Each row is a point on a tangle of strands that fork, close into loops and nearly touch. The rows are in no order.
In the rows, zero is written as 128.
Points whose rows are less than 81.3 apart are linked; no others are. Some points are linked to none.
gabuv: [122 120 168 128 102 132 144 146 153 147 129  69 122 203 145 105 114 147
 108 132  92 115 133 101 132 132]
Desuv: [100 114 132  66 106 121 105 113 117  94 141 145 137 119 172 186 112  95
 138 142 173 144 114 113  88  87]
Sepe: [137 111 100  80 110 124  97 103 122  73 127 150 137 114 107 182 121  98
 132 154 156 138 139  87  84  99]
dozab: [171 127  87 138 116 167 130 144 149 116  84  70 109 158  45 116 132 129
 132 131 128 130 134 100  99 174]
tef: [135 136 141 171 203 164 142 132 106 160 127 165 132  97 116 170 150 123
 124  82 105 139 135 194 137 166]
Zetif: [ 63 140 149  81  92  97 109 110 148  69 130 133 145 132 158 176  86 117
 135 135 157 168  94  74  67 101]
gutos: [100 150 115 147 150 107 125 168 144 165 158 103 102 163 160  84 127 146
 142  92  99 156  96 183 166 139]
vusen: [115 135 139 198 168 134 133 114  91 176 143 168 197  79 146 171 143 118
 117  81 129 118 152 160 135 116]
Rino: [ 77 114 164 139 123 100 117 132  96 154 172 124 168 134 173 156 120 111
 150 117 128 127 134 114 118  94]
Pila: [140 145 119  73  38 136 142 123 157 114 113  76 122 177 139  86  87 157
  96 145 199 104  88  79  83 102]
fifus: [150 132 168 131 152 192 148 160 138 122  95 112 108 152  90 186 131 117
 132 104  97 140 150 135  92 174]
vam: [ 73 110 187 132  97  95 135 137 118 143 165  68 139 172 176 110 103 149
 125 151 116  98 141  92 116  99]
mabam: [129 130 154  79  51 127 138 127 143 118 125  73 119 179 166  91  97 159
 106 157 171 107 100  89 100  92]
Guz: [143 142 105 184 181 137 124 111 102 157 139 176 154  63 126 134 147 128
 123  96 126 132 125 176 165 132]
gul: [ 95 130 127 127 117 117 129 137 105 148 184  93 124 135 201  70 121 157
 145 104 170 144 110 165 178 108]
Naro: [114 134 130 145 125 118 119 166 135 166 164 100 110 165 162  86 114 157
 153 102  99 154 101 165 157 126]
zugus: [120 122 116 131 146 116 116  97  94 117 144 210 178  62 148 184 148 101
 142 136 173 111 137 149 120  77]
giv: [ 83 109 182 152 112 104 143 145 117 164 173  77 132 171 178 101 112 151
 135 130 103 107 145 124 131 118]
foges: [161 149  90  96 110 132 133 120 169 117  95  85  94 196  83  79 147 156
  91 150 111 132 113 101 160 147]
bebi: [145 147  72  98 151 131 125 148 169 102  79  95  57 167  58 102 156 141
 109 138  94 151 115 136 143 171]
Pizep: [140 131 137 103  57 124 113 163 158 138 148  92  92 162 178  66 100 188
 152 132 131 139  88 152 117 101]
rop: [166 113  71 122 111 128 115 109 119  81  88 116 138 123  39 139 129 104
 118 158 157 117 159  65  79 141]
Ren: [124 111 167 154 160 117 160 106 113 153 119 179 152 102 146 138 147 105
 110 136 102  89 171 125 168 141]
vola: [171 124 116 134 137 184 140 144 146 109  78  83  99 147  49 152 137 121
 127 120 109 136 150 113  94 187]
bodob: [129 120 155 115 130 115 127 109 135 125 105 136 155 156 122 167 133  93
 113 142 100 105 160  74 121 129]
Bim: [177 106  81  96  94 149 102 118 115  82 119  98 123 139  77 132 125 123
 137 154 159 135 132  94  90 120]
Gevi: [105 123 125  98 125 124 140 118  99 130 171 100 113 137 209  80 131 152
 135 118 184 141 107 163 187 108]
pidol: [129 109 109 109 141 132  99 106  98 109 150 184 154  79 135 196 139 101
 153 137 163 126 126 145 100  80]
Rif: [ 86 131 129 168 134 126 130 116  80 151 179  98 162  96 196  84 124 149
 125  81 179 142 146 147 173 102]
nepi: [172 103 125 103 119 120 124  88 132  99 103 174 131  94  95 137 151 107
 119 187 125 102 150  84 131 122]
Zeda: [ 99 145 163 210 176 128 182  97 114 153 119 156 173  46 152 114 126 142
  72  84 125 108 191 155 179 148]
Naba: [110 123 141 133 107 119 120 150 121 158 177 100 122 159 180  84 117 155
 153 113 129 145 105 157 157 110]
rovok: [ 90 116 179 115  72 105 136 136 129 134 147  67 126 181 179  90  94 168
 121 158 130  95 122  82 112  89]
Tetur: [ 75 119 135  83 126 117 108 108 104  98 156 164 160  98 182 199 121  99
 143 133 174 145 110 128  88  84]
Nak: [124 131 181 145 170 177 150 158 112 151 131 130 125 148 131 190 128 124
 136  82  91 144 141 170 104 167]
fuge: [ 76 125 156  61  61 115 107 130 152  84 120 114 120 118 173 131  67 137
 126 125 169 140  82  93  39 102]
nesiz: [124 129 130 167 148 102 147  96 117 147 124 227 186  37 130 171 142 110
 132 146 138  80 151 141 143  98]
Tepat: [139 139 102 187 173 143 109 110  94 161 153 166 168  69 138 126 146 125
 123  82 147 146 124 176 160 115]
tam: [114 123 187 154 165 125 188 112 116 155 105 186 150  97 141 161 145 106
  97 130  95  86 184 142 150 158]
zarov: [101 118 165 141  80 104 134 160 149 160 164  78 107 173 187  62 102 186
 137 141 110 120 113 147 129 108]
duze: [173  94  92 142 146 132 103 112 111  98 114 184 132  70  71 170 147 114
 146 181 107 114 157 130 111 111]
sibi: [124 119 155 126 100 127  98 158 124 155 165 116 141 143 161 127 110 132
 170 119 112 140 107 134 100 104]
Rolab: [159 123 105 129 175 131 125 119 134 123 111 166  87  97  88 120 157 120
 125 147  78 133 130 155 166 159]
Febuf: [136 120 123 121 115 138  77 144 124 117 135 126 147 120 105 182 114 103
 165 127 119 144 113 109  69 100]
laki: [106 141 159 174 198 135 178 120 109 159 127 159 123  97 153 124 140 134
  84  74 113 130 159 173 176 177]
Bero: [151 144 106 129  78 138 134 143 157 135 100  79 136 178  71 105 111 120
 117 131 153 108 112  58  72 153]
golep: [152 119 144 142 136 111 157  89 127 137 127 203 141  62 136 116 147 112
 128 173 127  98 143 128 183 127]
gim: [122 117 168 130  80 129 105 166 144 164 152 104 125 154 160 105  98 146
 158 120 102 132 105 130  94 106]
Vugo: [133 144 120 117 179 158 132 166 151 121  99 111  59 158  91 137 150 134
 133 107  83 159 119 174 139 178]
pidos: [138 131 146 119  79 132 124 145 159 138 118  75 134 194 124 110 112 132
 119 128 114 118 120  88 104 126]
zug: [157 128 124 131 106 162 105 170 161 133 117  82 108 159  86 130 117 129
 157 118  95 145 108 127  97 149]
fegek: [144 134 137  84  66 129 127 127 146 122 135  72 113 197 149  87 111 167
 115 148 149 122 104 101 135 102]
fom: [163 112 139 129 146 144 147 110 140 114  77 176 131 102  73 178 146 100
 113 158  85 101 175 107 103 159]
tifo: [ 89 121 141  96 129  93 115  92 118  97 133 177 159 116 161 185 140  96
 131 149 148 117 140  94 120  83]
mifes: [115 130 145 138 155 107 144 112 143 119  87 199 157 101 103 219 146  91
 118 143  78  93 171 123 102 128]
pak: [140 158 129 140  46 126 150 151 168 151 101  77 135 191 105  68  87 159
 104 133 157  92  95  71  72 133]
pib: [139 123 102 133 137 124 105 115 134  87  89 154 151 109  62 197 135  90
 132 147 106 124 162  89  78 129]
Gason: [135 123 142 144 155 132 130 124 116 152 143 136 134 147 139 131 148 112
 134 118  96 129 135 143 162 140]
kidat: [154 135 143 135  63 139 102 184 175 146 111  92 107 156 121  80  95 158
 154 115 101 129  99 122  80 125]
vasi: [100 122 165  73  54 117 107 148 151 109 130 108 121 133 168 110  73 142
 129 132 161 129  90  99  48  90]
lifeb: [165 124  76 130 142 154  89 151 132 106 121  97  83 130  68 126 139 136
 164 135  94 166 111 157 132 142]
muv: [ 66 115 159 146 136 105 139 106  67 135 167 107 176 100 199 120 136 128
 125 126 186  99 175 115 162  91]
Gaba: [181 104  81  63 105 146 117  93 124  78 124 120  90 139 102  97 144 146
 119 166 163 142 123 122 142 122]
lonu: [ 89 138 129  90  93  98 100 114 151  73 116 124 150 134 124 173  91 107
 135 128 152 158 104  62  68 107]
zovur: [172 129  97 128  65 153  87 175 155 114 119  74 106 138  83  99  95 147
 174 132 144 147  97 128  72 126]
vem: [119 157  94  97 111  98 111 164 156 133 149  98  79 179 155  80 134 162
 144 128 121 159  80 167 168 116]
zoka: [118 122 136 111  99 129  72 157 127 120 145 130 145 117 131 175 100 111
 172 124 126 150  95 115  52  93]
Vomim: [130 101 115  69 108 131  97 115 119  88 142 139 136 115 144 183 118 102
 145 151 163 142 118 116  83  92]
Robi: [125 129 143  81  37 125 110 145 162 110 111 102 117 139 145  88  73 151
 123 130 177 114  86  95  40 101]
Rof: [ 99 128 146 162 152 114 147 130 105 164 162 107 134 155 175  97 133 137
 125 103 118 126 145 146 185 137]
Zelos: [116 128 130 157 159 123 106 118 103 145 138 187 176 100 122 210 145  98
 154 119 113 120 134 140 100  98]
pid: [128 142 143 186 160 114 171  97 131 159 121 190 159  40 143 102 135 123
 105 126 128 105 153 148 196 142]
vaz: [143 138  63 105 169 122 111 149 152  97  91 115  55 137  62 103 157 134
 125 146  86 153 116 158 153 161]
rin: [130 118 111 139 149 133  87 126  98 124 142 172 161  95 113 203 142  97
 163 132 121 131 128 139  94  91]
Fuzop: [155 125 149 110 165 143 163 114 152 126  85 137  85 155  98 118 156 129
  88 141  77 123 148 122 163 183]
mef: [104 153 117 153 194 100 149 130 125 148 129 148 108 101 142  85 137 119
  91  81 111 139 135 167 200 158]
tof: [173 108  78 147 144 171 106 136 120  88  88  98 103 115  37 143 136 122
 144 152  96 140 152 126 106 158]
Fuv: [137 116 140 116 107 138 100 142 113 141 167 124 137 137 154 138 120 117
 159 126 125 142 110 133 123  98]
kuvev: [118 112 160 147 153 108 141 106 106 147 131 164 162 118 149 148 150  94
 120 129 107  96 164 122 153 122]
pud: [123 138 163 132 112 131 151 159 165 150 123  78  99 211 140  95 112 163
 112 124  84 128 126 126 140 151]
gavok: [ 76 122 144 167 125 127 123 123  70 158 186 101 188  87 194 113 123 139
 127  86 176 140 144 138 137  89]
raz: [154 131  74  94 129 122  96 145 138 115 146 107  84 151 117 104 142 139
 156 137 121 164  91 165 164 123]
lis: [127 145 144 100 199 122 174 143 146 120  95 163  61 137 108 117 155 130
  92 119  87 137 138 165 169 193]
Piza: [141 125 163 136 166 171 140 146 121 137 111 138 118 141 117 188 144 112
 128 108  85 133 149 149 109 161]
tele: [119 138  88 113  80 108 119 122 138  87 107 104 144 139  72 138  93 103
 132 132 188 134  96  48  54 143]
Ter: [146 118  94  85 130 139 111 111 109 112 165 137  96 128 161 105 141 132
 147 129 167 149 100 171 177 114]
luk: [129 154 130 157 212 131 168 134 132 141 110 193  90  59 108 123 139 118
  98 101 109 140 123 185 167 183]
sek: [148 117 125 118 129 135  96 123 106 136 157 144 141 129 138 150 142 108
 157 130 123 137 121 132 130 105]
Zez: [114 139 144 199 162 125 148  97 103 170 128 183 199  57 145 156 142 118
 100  88 127 104 166 158 149 123]
rati: [139 149 144 132 109 144 148 165 180 137 102  70  96 206 117 100 114 167
 112 119  91 133 113 134 123 163]
bib: [186 102  73  94 117 141 114 101 124  77 108 121  97 126  68  96 141 140
 122 178 138 139 137 103 138 134]
deku: [165 139  76 132  84 152 101 175 167 113 102  64  87 161  75  94 114 158
 165 137 130 156  93 137 103 148]
gepib: [113 133 175 125  53 110 139 149 159 140 132  64 125 190 155  72  88 174
 103 144 120  88 121  80  97  96]
mego: [ 70 125 141 147 130 115 114 120  84 145 174 154 193  91 190 172 125 116
 141 101 172 139 122 134 108  79]
Mela: [121 130 135 184 154 152 111 149  99 182 163 131 162 117 145 155 129 118
 157  88 111 148 111 166 117 121]
Dasa: [150 117 124 137 145 139 123 116 136 105  90 159 137 110  71 204 146  90
 124 139  90 111 168 105  87 144]
Palum: [176 119  85 125 116 162  89 143 128 102 128  91 104 135  76 133 127 131
 168 144 115 155 118 133 113 129]
lumo: [ 59 129 156  63  80 107 117 116 156  75 120 125 128 122 174 154  69 130
 123 132 169 157  84  87  52 109]
bof: [159 127 134 127 167 194 142 150 134 108  82 106  93 138  59 175 142 119
 130 119  96 139 154 138  99 185]
sen: [101 117 177 163 148 144 147 164 111 172 154 104 138 158 159 140 118 129
 135  91  88 135 143 150 117 149]
kof: [171 106 121  81 112 131 122  84 121  98 122 163 123 109 118 127 147 115
 129 186 146 109 138 108 144 110]
puda: [162 148  97  85  37 147 137 131 159 118 119  72 111 177 113  80  98 168
 113 144 193 112  86  89  91 118]
Kag: [ 86 156 121 135 195 112 153 172 139 153 137 119  81 162 141 107 141 133
 110  74  98 153 117 192 164 164]
lofa: [122 111 135  49 104 134 126  90 119  83 119 131 131 128 170 156 127 104
 107 170 182 109 128  93 116  97]
Kose: [148 127 132 169 149 113 165 100 134 154 131 211 151  47 128 121 143 117
 126 157 123 101 142 139 178 139]
buzun: [137 151 122  94  76 113 132 140 162 127 139  75  92 201 154  76 125 184
 120 150 134 139  95 130 163 103]
zedu: [ 99 148 107 159 162 106 123 126 103 150 162 125 133 113 162  75 137 136
 122  82 148 148 124 163 201 127]
libi: [104 135 160 208 167 119 171  97 111 165 118 175 188  53 147 142 137 125
  92  95 124 100 186 157 160 134]
nis: [169 123 113 106  69 152  87 166 149 119 136  95 104 142 115 107 101 153
 177 132 132 151  89 138  87 112]
muva: [127 158 116 182 203 130 168 120 137 156 114 198 125  37 116 118 133 126
  88  96 119 143 126 189 175 171]
matez: [ 92 130 138 127 148  92 146 110  99 138 155 100 115 148 185  62 153 155
 113 134 151 113 131 132 221 124]
beduv: [163 106  60 108  96 138 113 118 114  81 105  92 134 136  50 124 123 118
 128 155 184 131 132  75  75 139]
rufim: [ 88 111 186 155 122 122 139 159 130 171 165  89 132 165 170 122 103 140
 137 110  84 121 140 132 106 132]
Mure: [114 111 153  92 129 121 133  99  87 121 158 137 145 118 195 125 147 113
 128 147 181 104 139 121 166  95]
tamu: [174 106 113 140 146 129 132 101 121 123 122 202 130  57  90 147 149 114
 146 187 108 107 141 138 140 122]
pitib: [136 121 131 156 141 105 148  96 127 141 118 233 172  48 111 178 144 102
 140 165 120  80 153 135 134 106]
giru: [149 128 137 132 140 164 119 160 152 141 119 104 108 167 110 135 129 128
 145 115  83 148 119 142 126 161]
Nem: [176 110  88  69 123 138 112  95 119  90 134 137  86 128 122 103 153 140
 130 168 151 140 112 136 161 120]
pog: [147 138 142 157  81 170 129 191 185 144  82  72 109 161  81 110  94 140
 144 103 109 124 109 120  58 173]
zep: [140 138  89 134 195 125 121 140 127 136 122 158  82 107  97 116 154 117
 130 118  90 142 111 179 172 164]
fuz: [123 117 151  84  70 128 101 144 137 116 140 105 131 148 156 128  89 128
 146 131 147 137 102 102  77  89]
Zorud: [161 116 146 118 139 122 148  96 135 131 105 162 113 119 118 109 154 112
 108 165  92 105 147 115 176 147]
vode: [ 98 149 139 162 200 112 170 123 119 157 126 150 117 106 148 100 138 124
  87  82 110 133 147 170 190 172]
taru: [159 123 126 153 181 141 146 117 127 143 117 189 117  78 102 139 157 108
 126 139  88 121 139 158 163 163]
Denol: [162 149  97  92  96 133 134 110 157 119 107  85 102 201 101  75 139 160
  93 153 132 125 107  92 159 127]
Pova: [117 138 146 117  98 110 136 125 153 122 100  95 160 180 102 141 108  99
  95 129 126 112 129  41  88 137]
kovu: [160 129 117  99  73 137  99 159 150 125 148  94  93 158 145  90 111 163
 163 130 129 152  84 152 121 108]
fep: [160 146  67  93 106 121  99 150 160 106 128  88  71 167 102  88 132 162
 147 144 128 166  90 148 145 126]
soz: [117 132 138 174 161 122 136  97  95 147 147 158 164  78 162  96 141 124
 108  97 147 120 155 145 194 121]
Neten: [153 139 142 143  92 167 116 191 179 141 105  77 102 161 105 112 101 147
 149 109  87 135 106 133  84 153]
zele: [118 115 148  53  74 138 132 113 135 101 128  88 125 165 178 121 103 135
 111 157 180 113 107  91 107  95]
zikop: [150 114 123 124 146 126 112 111 102 134 149 157 135 120 142 126 152 110
 140 135 120 122 130 138 167 117]
devu: [115 142 128  97  49 106 115 149 159 106 107 104 139 140 112 101  70 129
 136 123 178 120  87  65  39 116]
bil: [110 137 114 143 144 128 124 108  88 138 170 128 147  94 181  80 139 139
 122  88 178 150 124 157 194 109]
Zuda: [133 135  86 109 150 112 110 130 113 135 165 137 102 124 156  92 147 133
 147 111 149 160  97 173 188 117]
Dilo: [ 83 133 122 136 145  93 115  91  98 117 138 206 189  85 150 200 143 104
 140 127 152 113 137 131 119  82]
nebo: [175 113  87 113 108 149  93 129 120  95 124 103 119 131  75 143 124 117
 149 148 133 143 132 108 101 120]
taz: [173 123  57 140 108 157 118 146 130 104  93  66 109 151  29 100 131 133
 138 147 150 142 136 103 100 167]
vavez: [122 145 120 136 200 156 134 169 132 136 117 135  71 134 110 146 144 129
 137  85  88 158 113 193 146 178]
napad: [ 90 138 168 189 191 143 180 120  96 167 143 130 148 109 155 138 131 139
  88  62 120 126 185 170 158 165]
veva: [151 160  79  99 132 136 136 145 179 114  85  83  74 195  62  92 148 153
  95 132 102 144 112 126 145 171]
dufo: [106 144 100 104  66 101 117 138 148  92 113 110 136 134  92 121  74 118
 139 126 199 128  82  56  36 138]
tul: [109 119 144 117 139 110 139 103  99 134 153 119 124 141 185  78 147 140
 124 138 149 109 137 130 205 116]
nimam: [177  93  91 142 152 150  99 120 108  93 105 155 114  88  57 160 147 116
 144 169  99 131 153 135 120 123]
Manog: [170 143  97  86  76 145 135 103 146 114 110  84 113 188  95  83 134 156
 101 153 167 114 113  77 137 119]
gof: [ 59 111 161 135 127 110 142 124  76 136 186  74 162 110 214  97 126 150
 135 128 190 103 149 126 153  95]
barut: [ 24 132 181 108 104  67 116 113 129  92 144 126 150 133 180 165  90 137
 140 139 127 151 109  75  92  97]
kiza: [ 66 113 172 171 120 105 144 139 102 168 194  65 141 149 187  90 114 159
 139 124 125 107 151 127 140 119]
Vadav: [168 121 148 148 167 144 169 117 141 135  99 201 109  74  89 153 143 115
 119 162  77 109 157 155 142 171]
Vapop: [118 151 157 123  44 114 138 141 167 135 110  73 131 182 132  75  78 161
 100 138 149  88 101  62  76 100]
fanuv: [167 141  90 126  87 153 135 142 161 127  99  69 119 185  66  93 124 141
 119 135 142 122 113  92 103 155]
Tubu: [133 128 110 124 151 132 120  99  91 130 158 153 139  89 177  91 140 124
 133 107 182 140 126 161 198 112]
nugaf: [116 110 145  46  93 137 125 100 125  95 126 105 127 147 181 150 118 116
 109 159 181 119 115  92 106  93]
divak: [132 126 166 134  69 128 102 176 163 152 131  93 120 164 143  88  90 160
 150 119  97 126 107 123  83 116]
Vur: [153 109 104 138 141 151  80 134 108 118 130 140 136 109  88 194 134 104
 162 141 111 139 127 129  93 114]
mil: [138 143  86 146 186 128 107 132 117 145 141 148  97 109 115 119 151 119
 140 104 102 155 107 178 173 142]
sur: [189  98  82 105 122 142 116  96 127  83  98 133 113 110  52 107 146 129
 118 185 134 128 152  92 125 137]
veb: [111 113 146 105 136 121 143  90  81 119 148 158 158  79 199 118 148 114
 122 146 192  98 149 130 174  95]
Sar: [134 154 106 185 190 125 133 108 125 153 126 189 137  45 126 109 137 125
 103  88 123 139 118 177 183 147]
kip: [156 113 133 139 134 117 144 104 140 127 108 211 149  58  93 166 148 104
 134 185 103  95 157 128 132 118]
bikur: [141 140 126 120  79 127 128 141 159 128 105  83 143 181  94 121 102 117
 113 121 139 115 117  58  75 139]
zeg: [139 137 153 182 194 166 158 123  97 162 115 187 146  82 123 178 146 121
 116  83 112 126 146 192 137 163]
Betib: [178 100  90 140 161 159 105 127 122  97  99 131 103  98  54 144 147 123
 142 162  87 142 146 139 124 149]
fofo: [135 144 140 155 206 168 143 148 112 147 125 152  98 120 112 168 144 123
 130  84 100 154 129 192 140 175]
res: [ 79 133 131 160 151  94 115 106  99 141 135 200 197  88 148 210 143 101
 135 112 131 114 142 131 112  86]
Kavu: [ 72 114 171 164 146  97 143 110  79 148 160 120 181 113 184 134 146 118
 124 127 142  96 173 107 156 106]
Zagub: [ 65 119 132 123 129 109 109 115  93 123 165 167 180  95 185 192 125 109
 145 111 166 148 113 133 100  75]
rapo: [166 112  96  89 130 136 108 109 106 103 154 143  95 119 138 114 146 130
 148 149 155 143 111 156 167 119]
favu: [110 129 136 197 163 144 123 125  92 184 155 147 188  99 144 168 138 112
 126  71 124 137 134 166 125 117]
zol: [120 125 140 167 139 112 153  86 100 136 125 194 190  31 173 124 140 122
 118 131 185  90 160 139 172  90]
ronu: [117 138  99 104  97 105 104 115 139  75 110 119 148 135  86 169 104  98
 133 133 165 144 124  54  66 127]
nov: [120 148 134 128 205 121 174 138 144 135 104 179  73 100 118 109 151 117
  97 107  94 135 127 175 173 191]
faset: [150 103 135  65 111 126 124  80 119  87 117 148 131 126 145 142 143 106
 108 174 170 109 139  91 131  98]
gel: [127 128 146 110 110 114 128 108 145 116  98 118 151 166 104 156 128 100
 105 140 114 108 148  48 106 132]
lup: [121 120 138 137 140 119 136  86  89 128 138 177 172  57 180 114 148 118
 124 134 188 103 151 142 174  96]
bor: [129 147  90 100 128 108 105 149 131 132 160 114  86 161 151  84 136 145
 152 116 133 161  91 174 177 119]
sula: [175 145  69 108  52 143 129 137 156 114 114  63 102 173  80  73 111 175
 127 149 192 129  89 106  96 132]
medi: [ 59 133 162  96 102  83 110 122 127  99 146 138 153 127 175 169  92 118
 142 133 134 150 108  90  80  88]
mudu: [149 169 106 132  95 146 150 171 196 132  90  63  84 207  89  89 115 169
 116 125 105 143 103 130 117 168]
faka: [ 56 109 164 156 120 104 142 127  83 152 196  67 152 121 200  88 120 157
 142 123 167 105 154 122 146 103]
til: [163 158  92 129  80 145 134 148 181 136 102  64 102 197  77  81 118 164
 114 134 135 129 100 101 116 153]
bomi: [137 136  95 156 175 139 104 132 103 153 157 150 122 112 131 122 138 120
 150  97 117 156 104 174 161 135]
pesa: [116 155 108 103 100  92 121 161 171 140 135  83  79 203 157  71 128 175
 124 135 115 148  84 156 168 111]
fadap: [175 111 141 138 155 147 160 113 144 126  87 189 115  80  67 156 150 108
 117 176  81 106 159 131 122 162]
suf: [103 142 146 144 175 139 159 172 139 153 139 106  90 172 146 121 132 145
 127  79  91 156 126 183 147 171]
Ved: [ 70 109 176 178 159 117 173 128  99 171 178  89 139 145 171 126 133 137
 113 100 109 115 182 140 144 153]
kob: [ 85 115 166  88  89 101 103 136 128 118 152 116 144 137 175 149 100 122
 144 135 145 135 109 101  82  85]
mamip: [ 87 143 118 126 138  87 106  98 133  87 104 192 166 112 108 219 138  95
 137 137  99 130 142  99  97 102]
vuzub: [152 114 148 123 136 112 146  88 120 131 123 180 133  90 139 105 153 110
 124 174 129  96 145 115 187 125]
topuz: [146 137 109 158  89 166 129 182 165 132  90  66 121 150  52 113 100 122
 150 115 138 123 106  97  51 182]
Vosi: [119 129 178 140 167 131 160 125 125 133  93 187 152 115 120 222 142  96
 109 123  84  99 177 136 101 150]
Rep: [104 124 181 168 171 162 153 159 103 175 150 129 142 144 154 171 123 126
 127  78  96 145 147 169 108 158]
ginul: [108 150 144 191 175 113 175 100 129 154 120 167 159  37 149  93 118 132
  82 103 125 121 158 156 201 151]
gesor: [167 120 128 105 113 141 110 122 138 122 121 115 124 161 115 127 138 116
 134 142 115 125 132 100 137 122]
Kod: [152 101  94  95 126 128  98 101 117  70 119 171 137  90  93 186 134  98
 139 174 149 125 149 107  87  93]
piv: [118 116 139 104 127 121 136 109  91 132 161 125 131 137 191  98 144 130
 133 137 168 122 127 138 184 104]
gugo: [171 136  57 106  68 147 136 127 132 111 113  69 115 167  66  83 114 157
 119 152 201 122 103  83  89 147]
buvu: [134 135 115 165 153 148 106 145 102 171 165 130 138 123 142 131 137 129
 157  85 112 160 101 174 148 126]
neve: [ 79 120 145 162 118 125 120 135  74 165 194 123 190  94 188 135 117 127
 143  89 168 144 126 144 116  85]
Diba: [ 95 133 139 139 145  91 128  99 138 107  95 212 172  95 110 218 147  90
 131 146  88  98 157 115 108 112]
kog: [127 139 129 176 145 114 152  89 116 148 130 212 196  25 149 141 136 122
 126 132 166  87 150 142 157  88]
dul: [149 135 136 100 179 134 170 124 161 117  84 152  68 141  90 113 153 134
  89 135  83 129 142 139 160 191]
keba: [157 125  68 121 165 138  99 138 133 108 114 114  74 129  73 115 151 129
 149 138  87 162 114 161 153 147]
sabov: [ 75 121 172 187 174 132 171 124  90 176 159 113 166 125 165 147 130 130
 104  78 115 115 184 146 136 149]
fimu: [103 154  94 140 176  93 128 135 122 148 142 132 108 124 148  76 145 122
 112  83 127 153 114 169 199 136]
Vel: [126 128 152 139 173 147 149 138 124 150 130 128 104 159 144 131 139 127
 124  97  84 137 135 161 156 170]
bafas: [116 126 188 146 169 128 175 117 116 145 104 181 148 122 136 195 143  99
 107 119  92  96 186 139 121 152]
Zod: [156 115  88 128 123 124 105 114 124  78  90 133 146 112  53 169 130  95
 126 154 134 124 162  70  79 135]
Dut: [146 139 126 121 159 164 136 160 155 130 110 103  77 171 109 131 137 131
 136 112  79 157 118 155 141 174]
Nimu: [147 121 119 130 146 132 118 103  94 135 152 170 135  96 154 115 150 117
 136 128 144 125 129 151 180 116]
Dafa: [182 100 104 115 121 133 124  97 134  93  93 154 126  97  61 121 146 112
 114 186 118 108 164  82 123 138]
Rumer: [105 137 126 117 123  97 101 111 136  85 116 156 163 128 112 202 123  91
 146 132 116 142 130  83  87 105]
zuvet: [ 92 154 101 136 173  95 136 161 134 157 144 109  99 156 155  86 135 130
 121  81 108 149 106 178 180 143]
Fova: [ 81 138 176 137  67  95 116 161 169 131 105  94 136 160 132 102  71 141
 115 115 104 109 116  67  45 120]
Kib: [153 117 155 117 155 134 157 107 141 133  99 149 114 146 118 120 154 113
 100 149  85 107 155 112 165 163]
vetok: [108 118 168 125 142 104 136 110 111 137 120 143 158 147 144 169 141  92
 115 135  97 101 164  96 132 121]
tizuv: [128 132 152 125  58 114 119 170 167 143 149  87  95 178 176  56  99 189
 139 135 111 131 100 151 123  96]
danu: [163 141  52 104 103 134 102 159 163 102 111  62  75 168  68  89 130 160
 148 144 125 164  91 141 126 132]

A piece is all that can be reached along the links. How many separate loops has the piece of each point below (a circle has one, a figure eight two, a Y none), and how many tips (points with one link)?
pak | loops 1, tips 4
sek | loops 1, tips 6
faset | loops 1, tips 2
vuzub | loops 0, tips 2
res | loops 1, tips 1
fuz | loops 2, tips 1

A tip is a point with one link. Name the tips that can be reached along the links from each point below, in the order of the rows.
Guz | Tepat, Manog
zugus | zoka
rovok | pak, taz, Kavu, Rumer
Nem | zarov, gugo
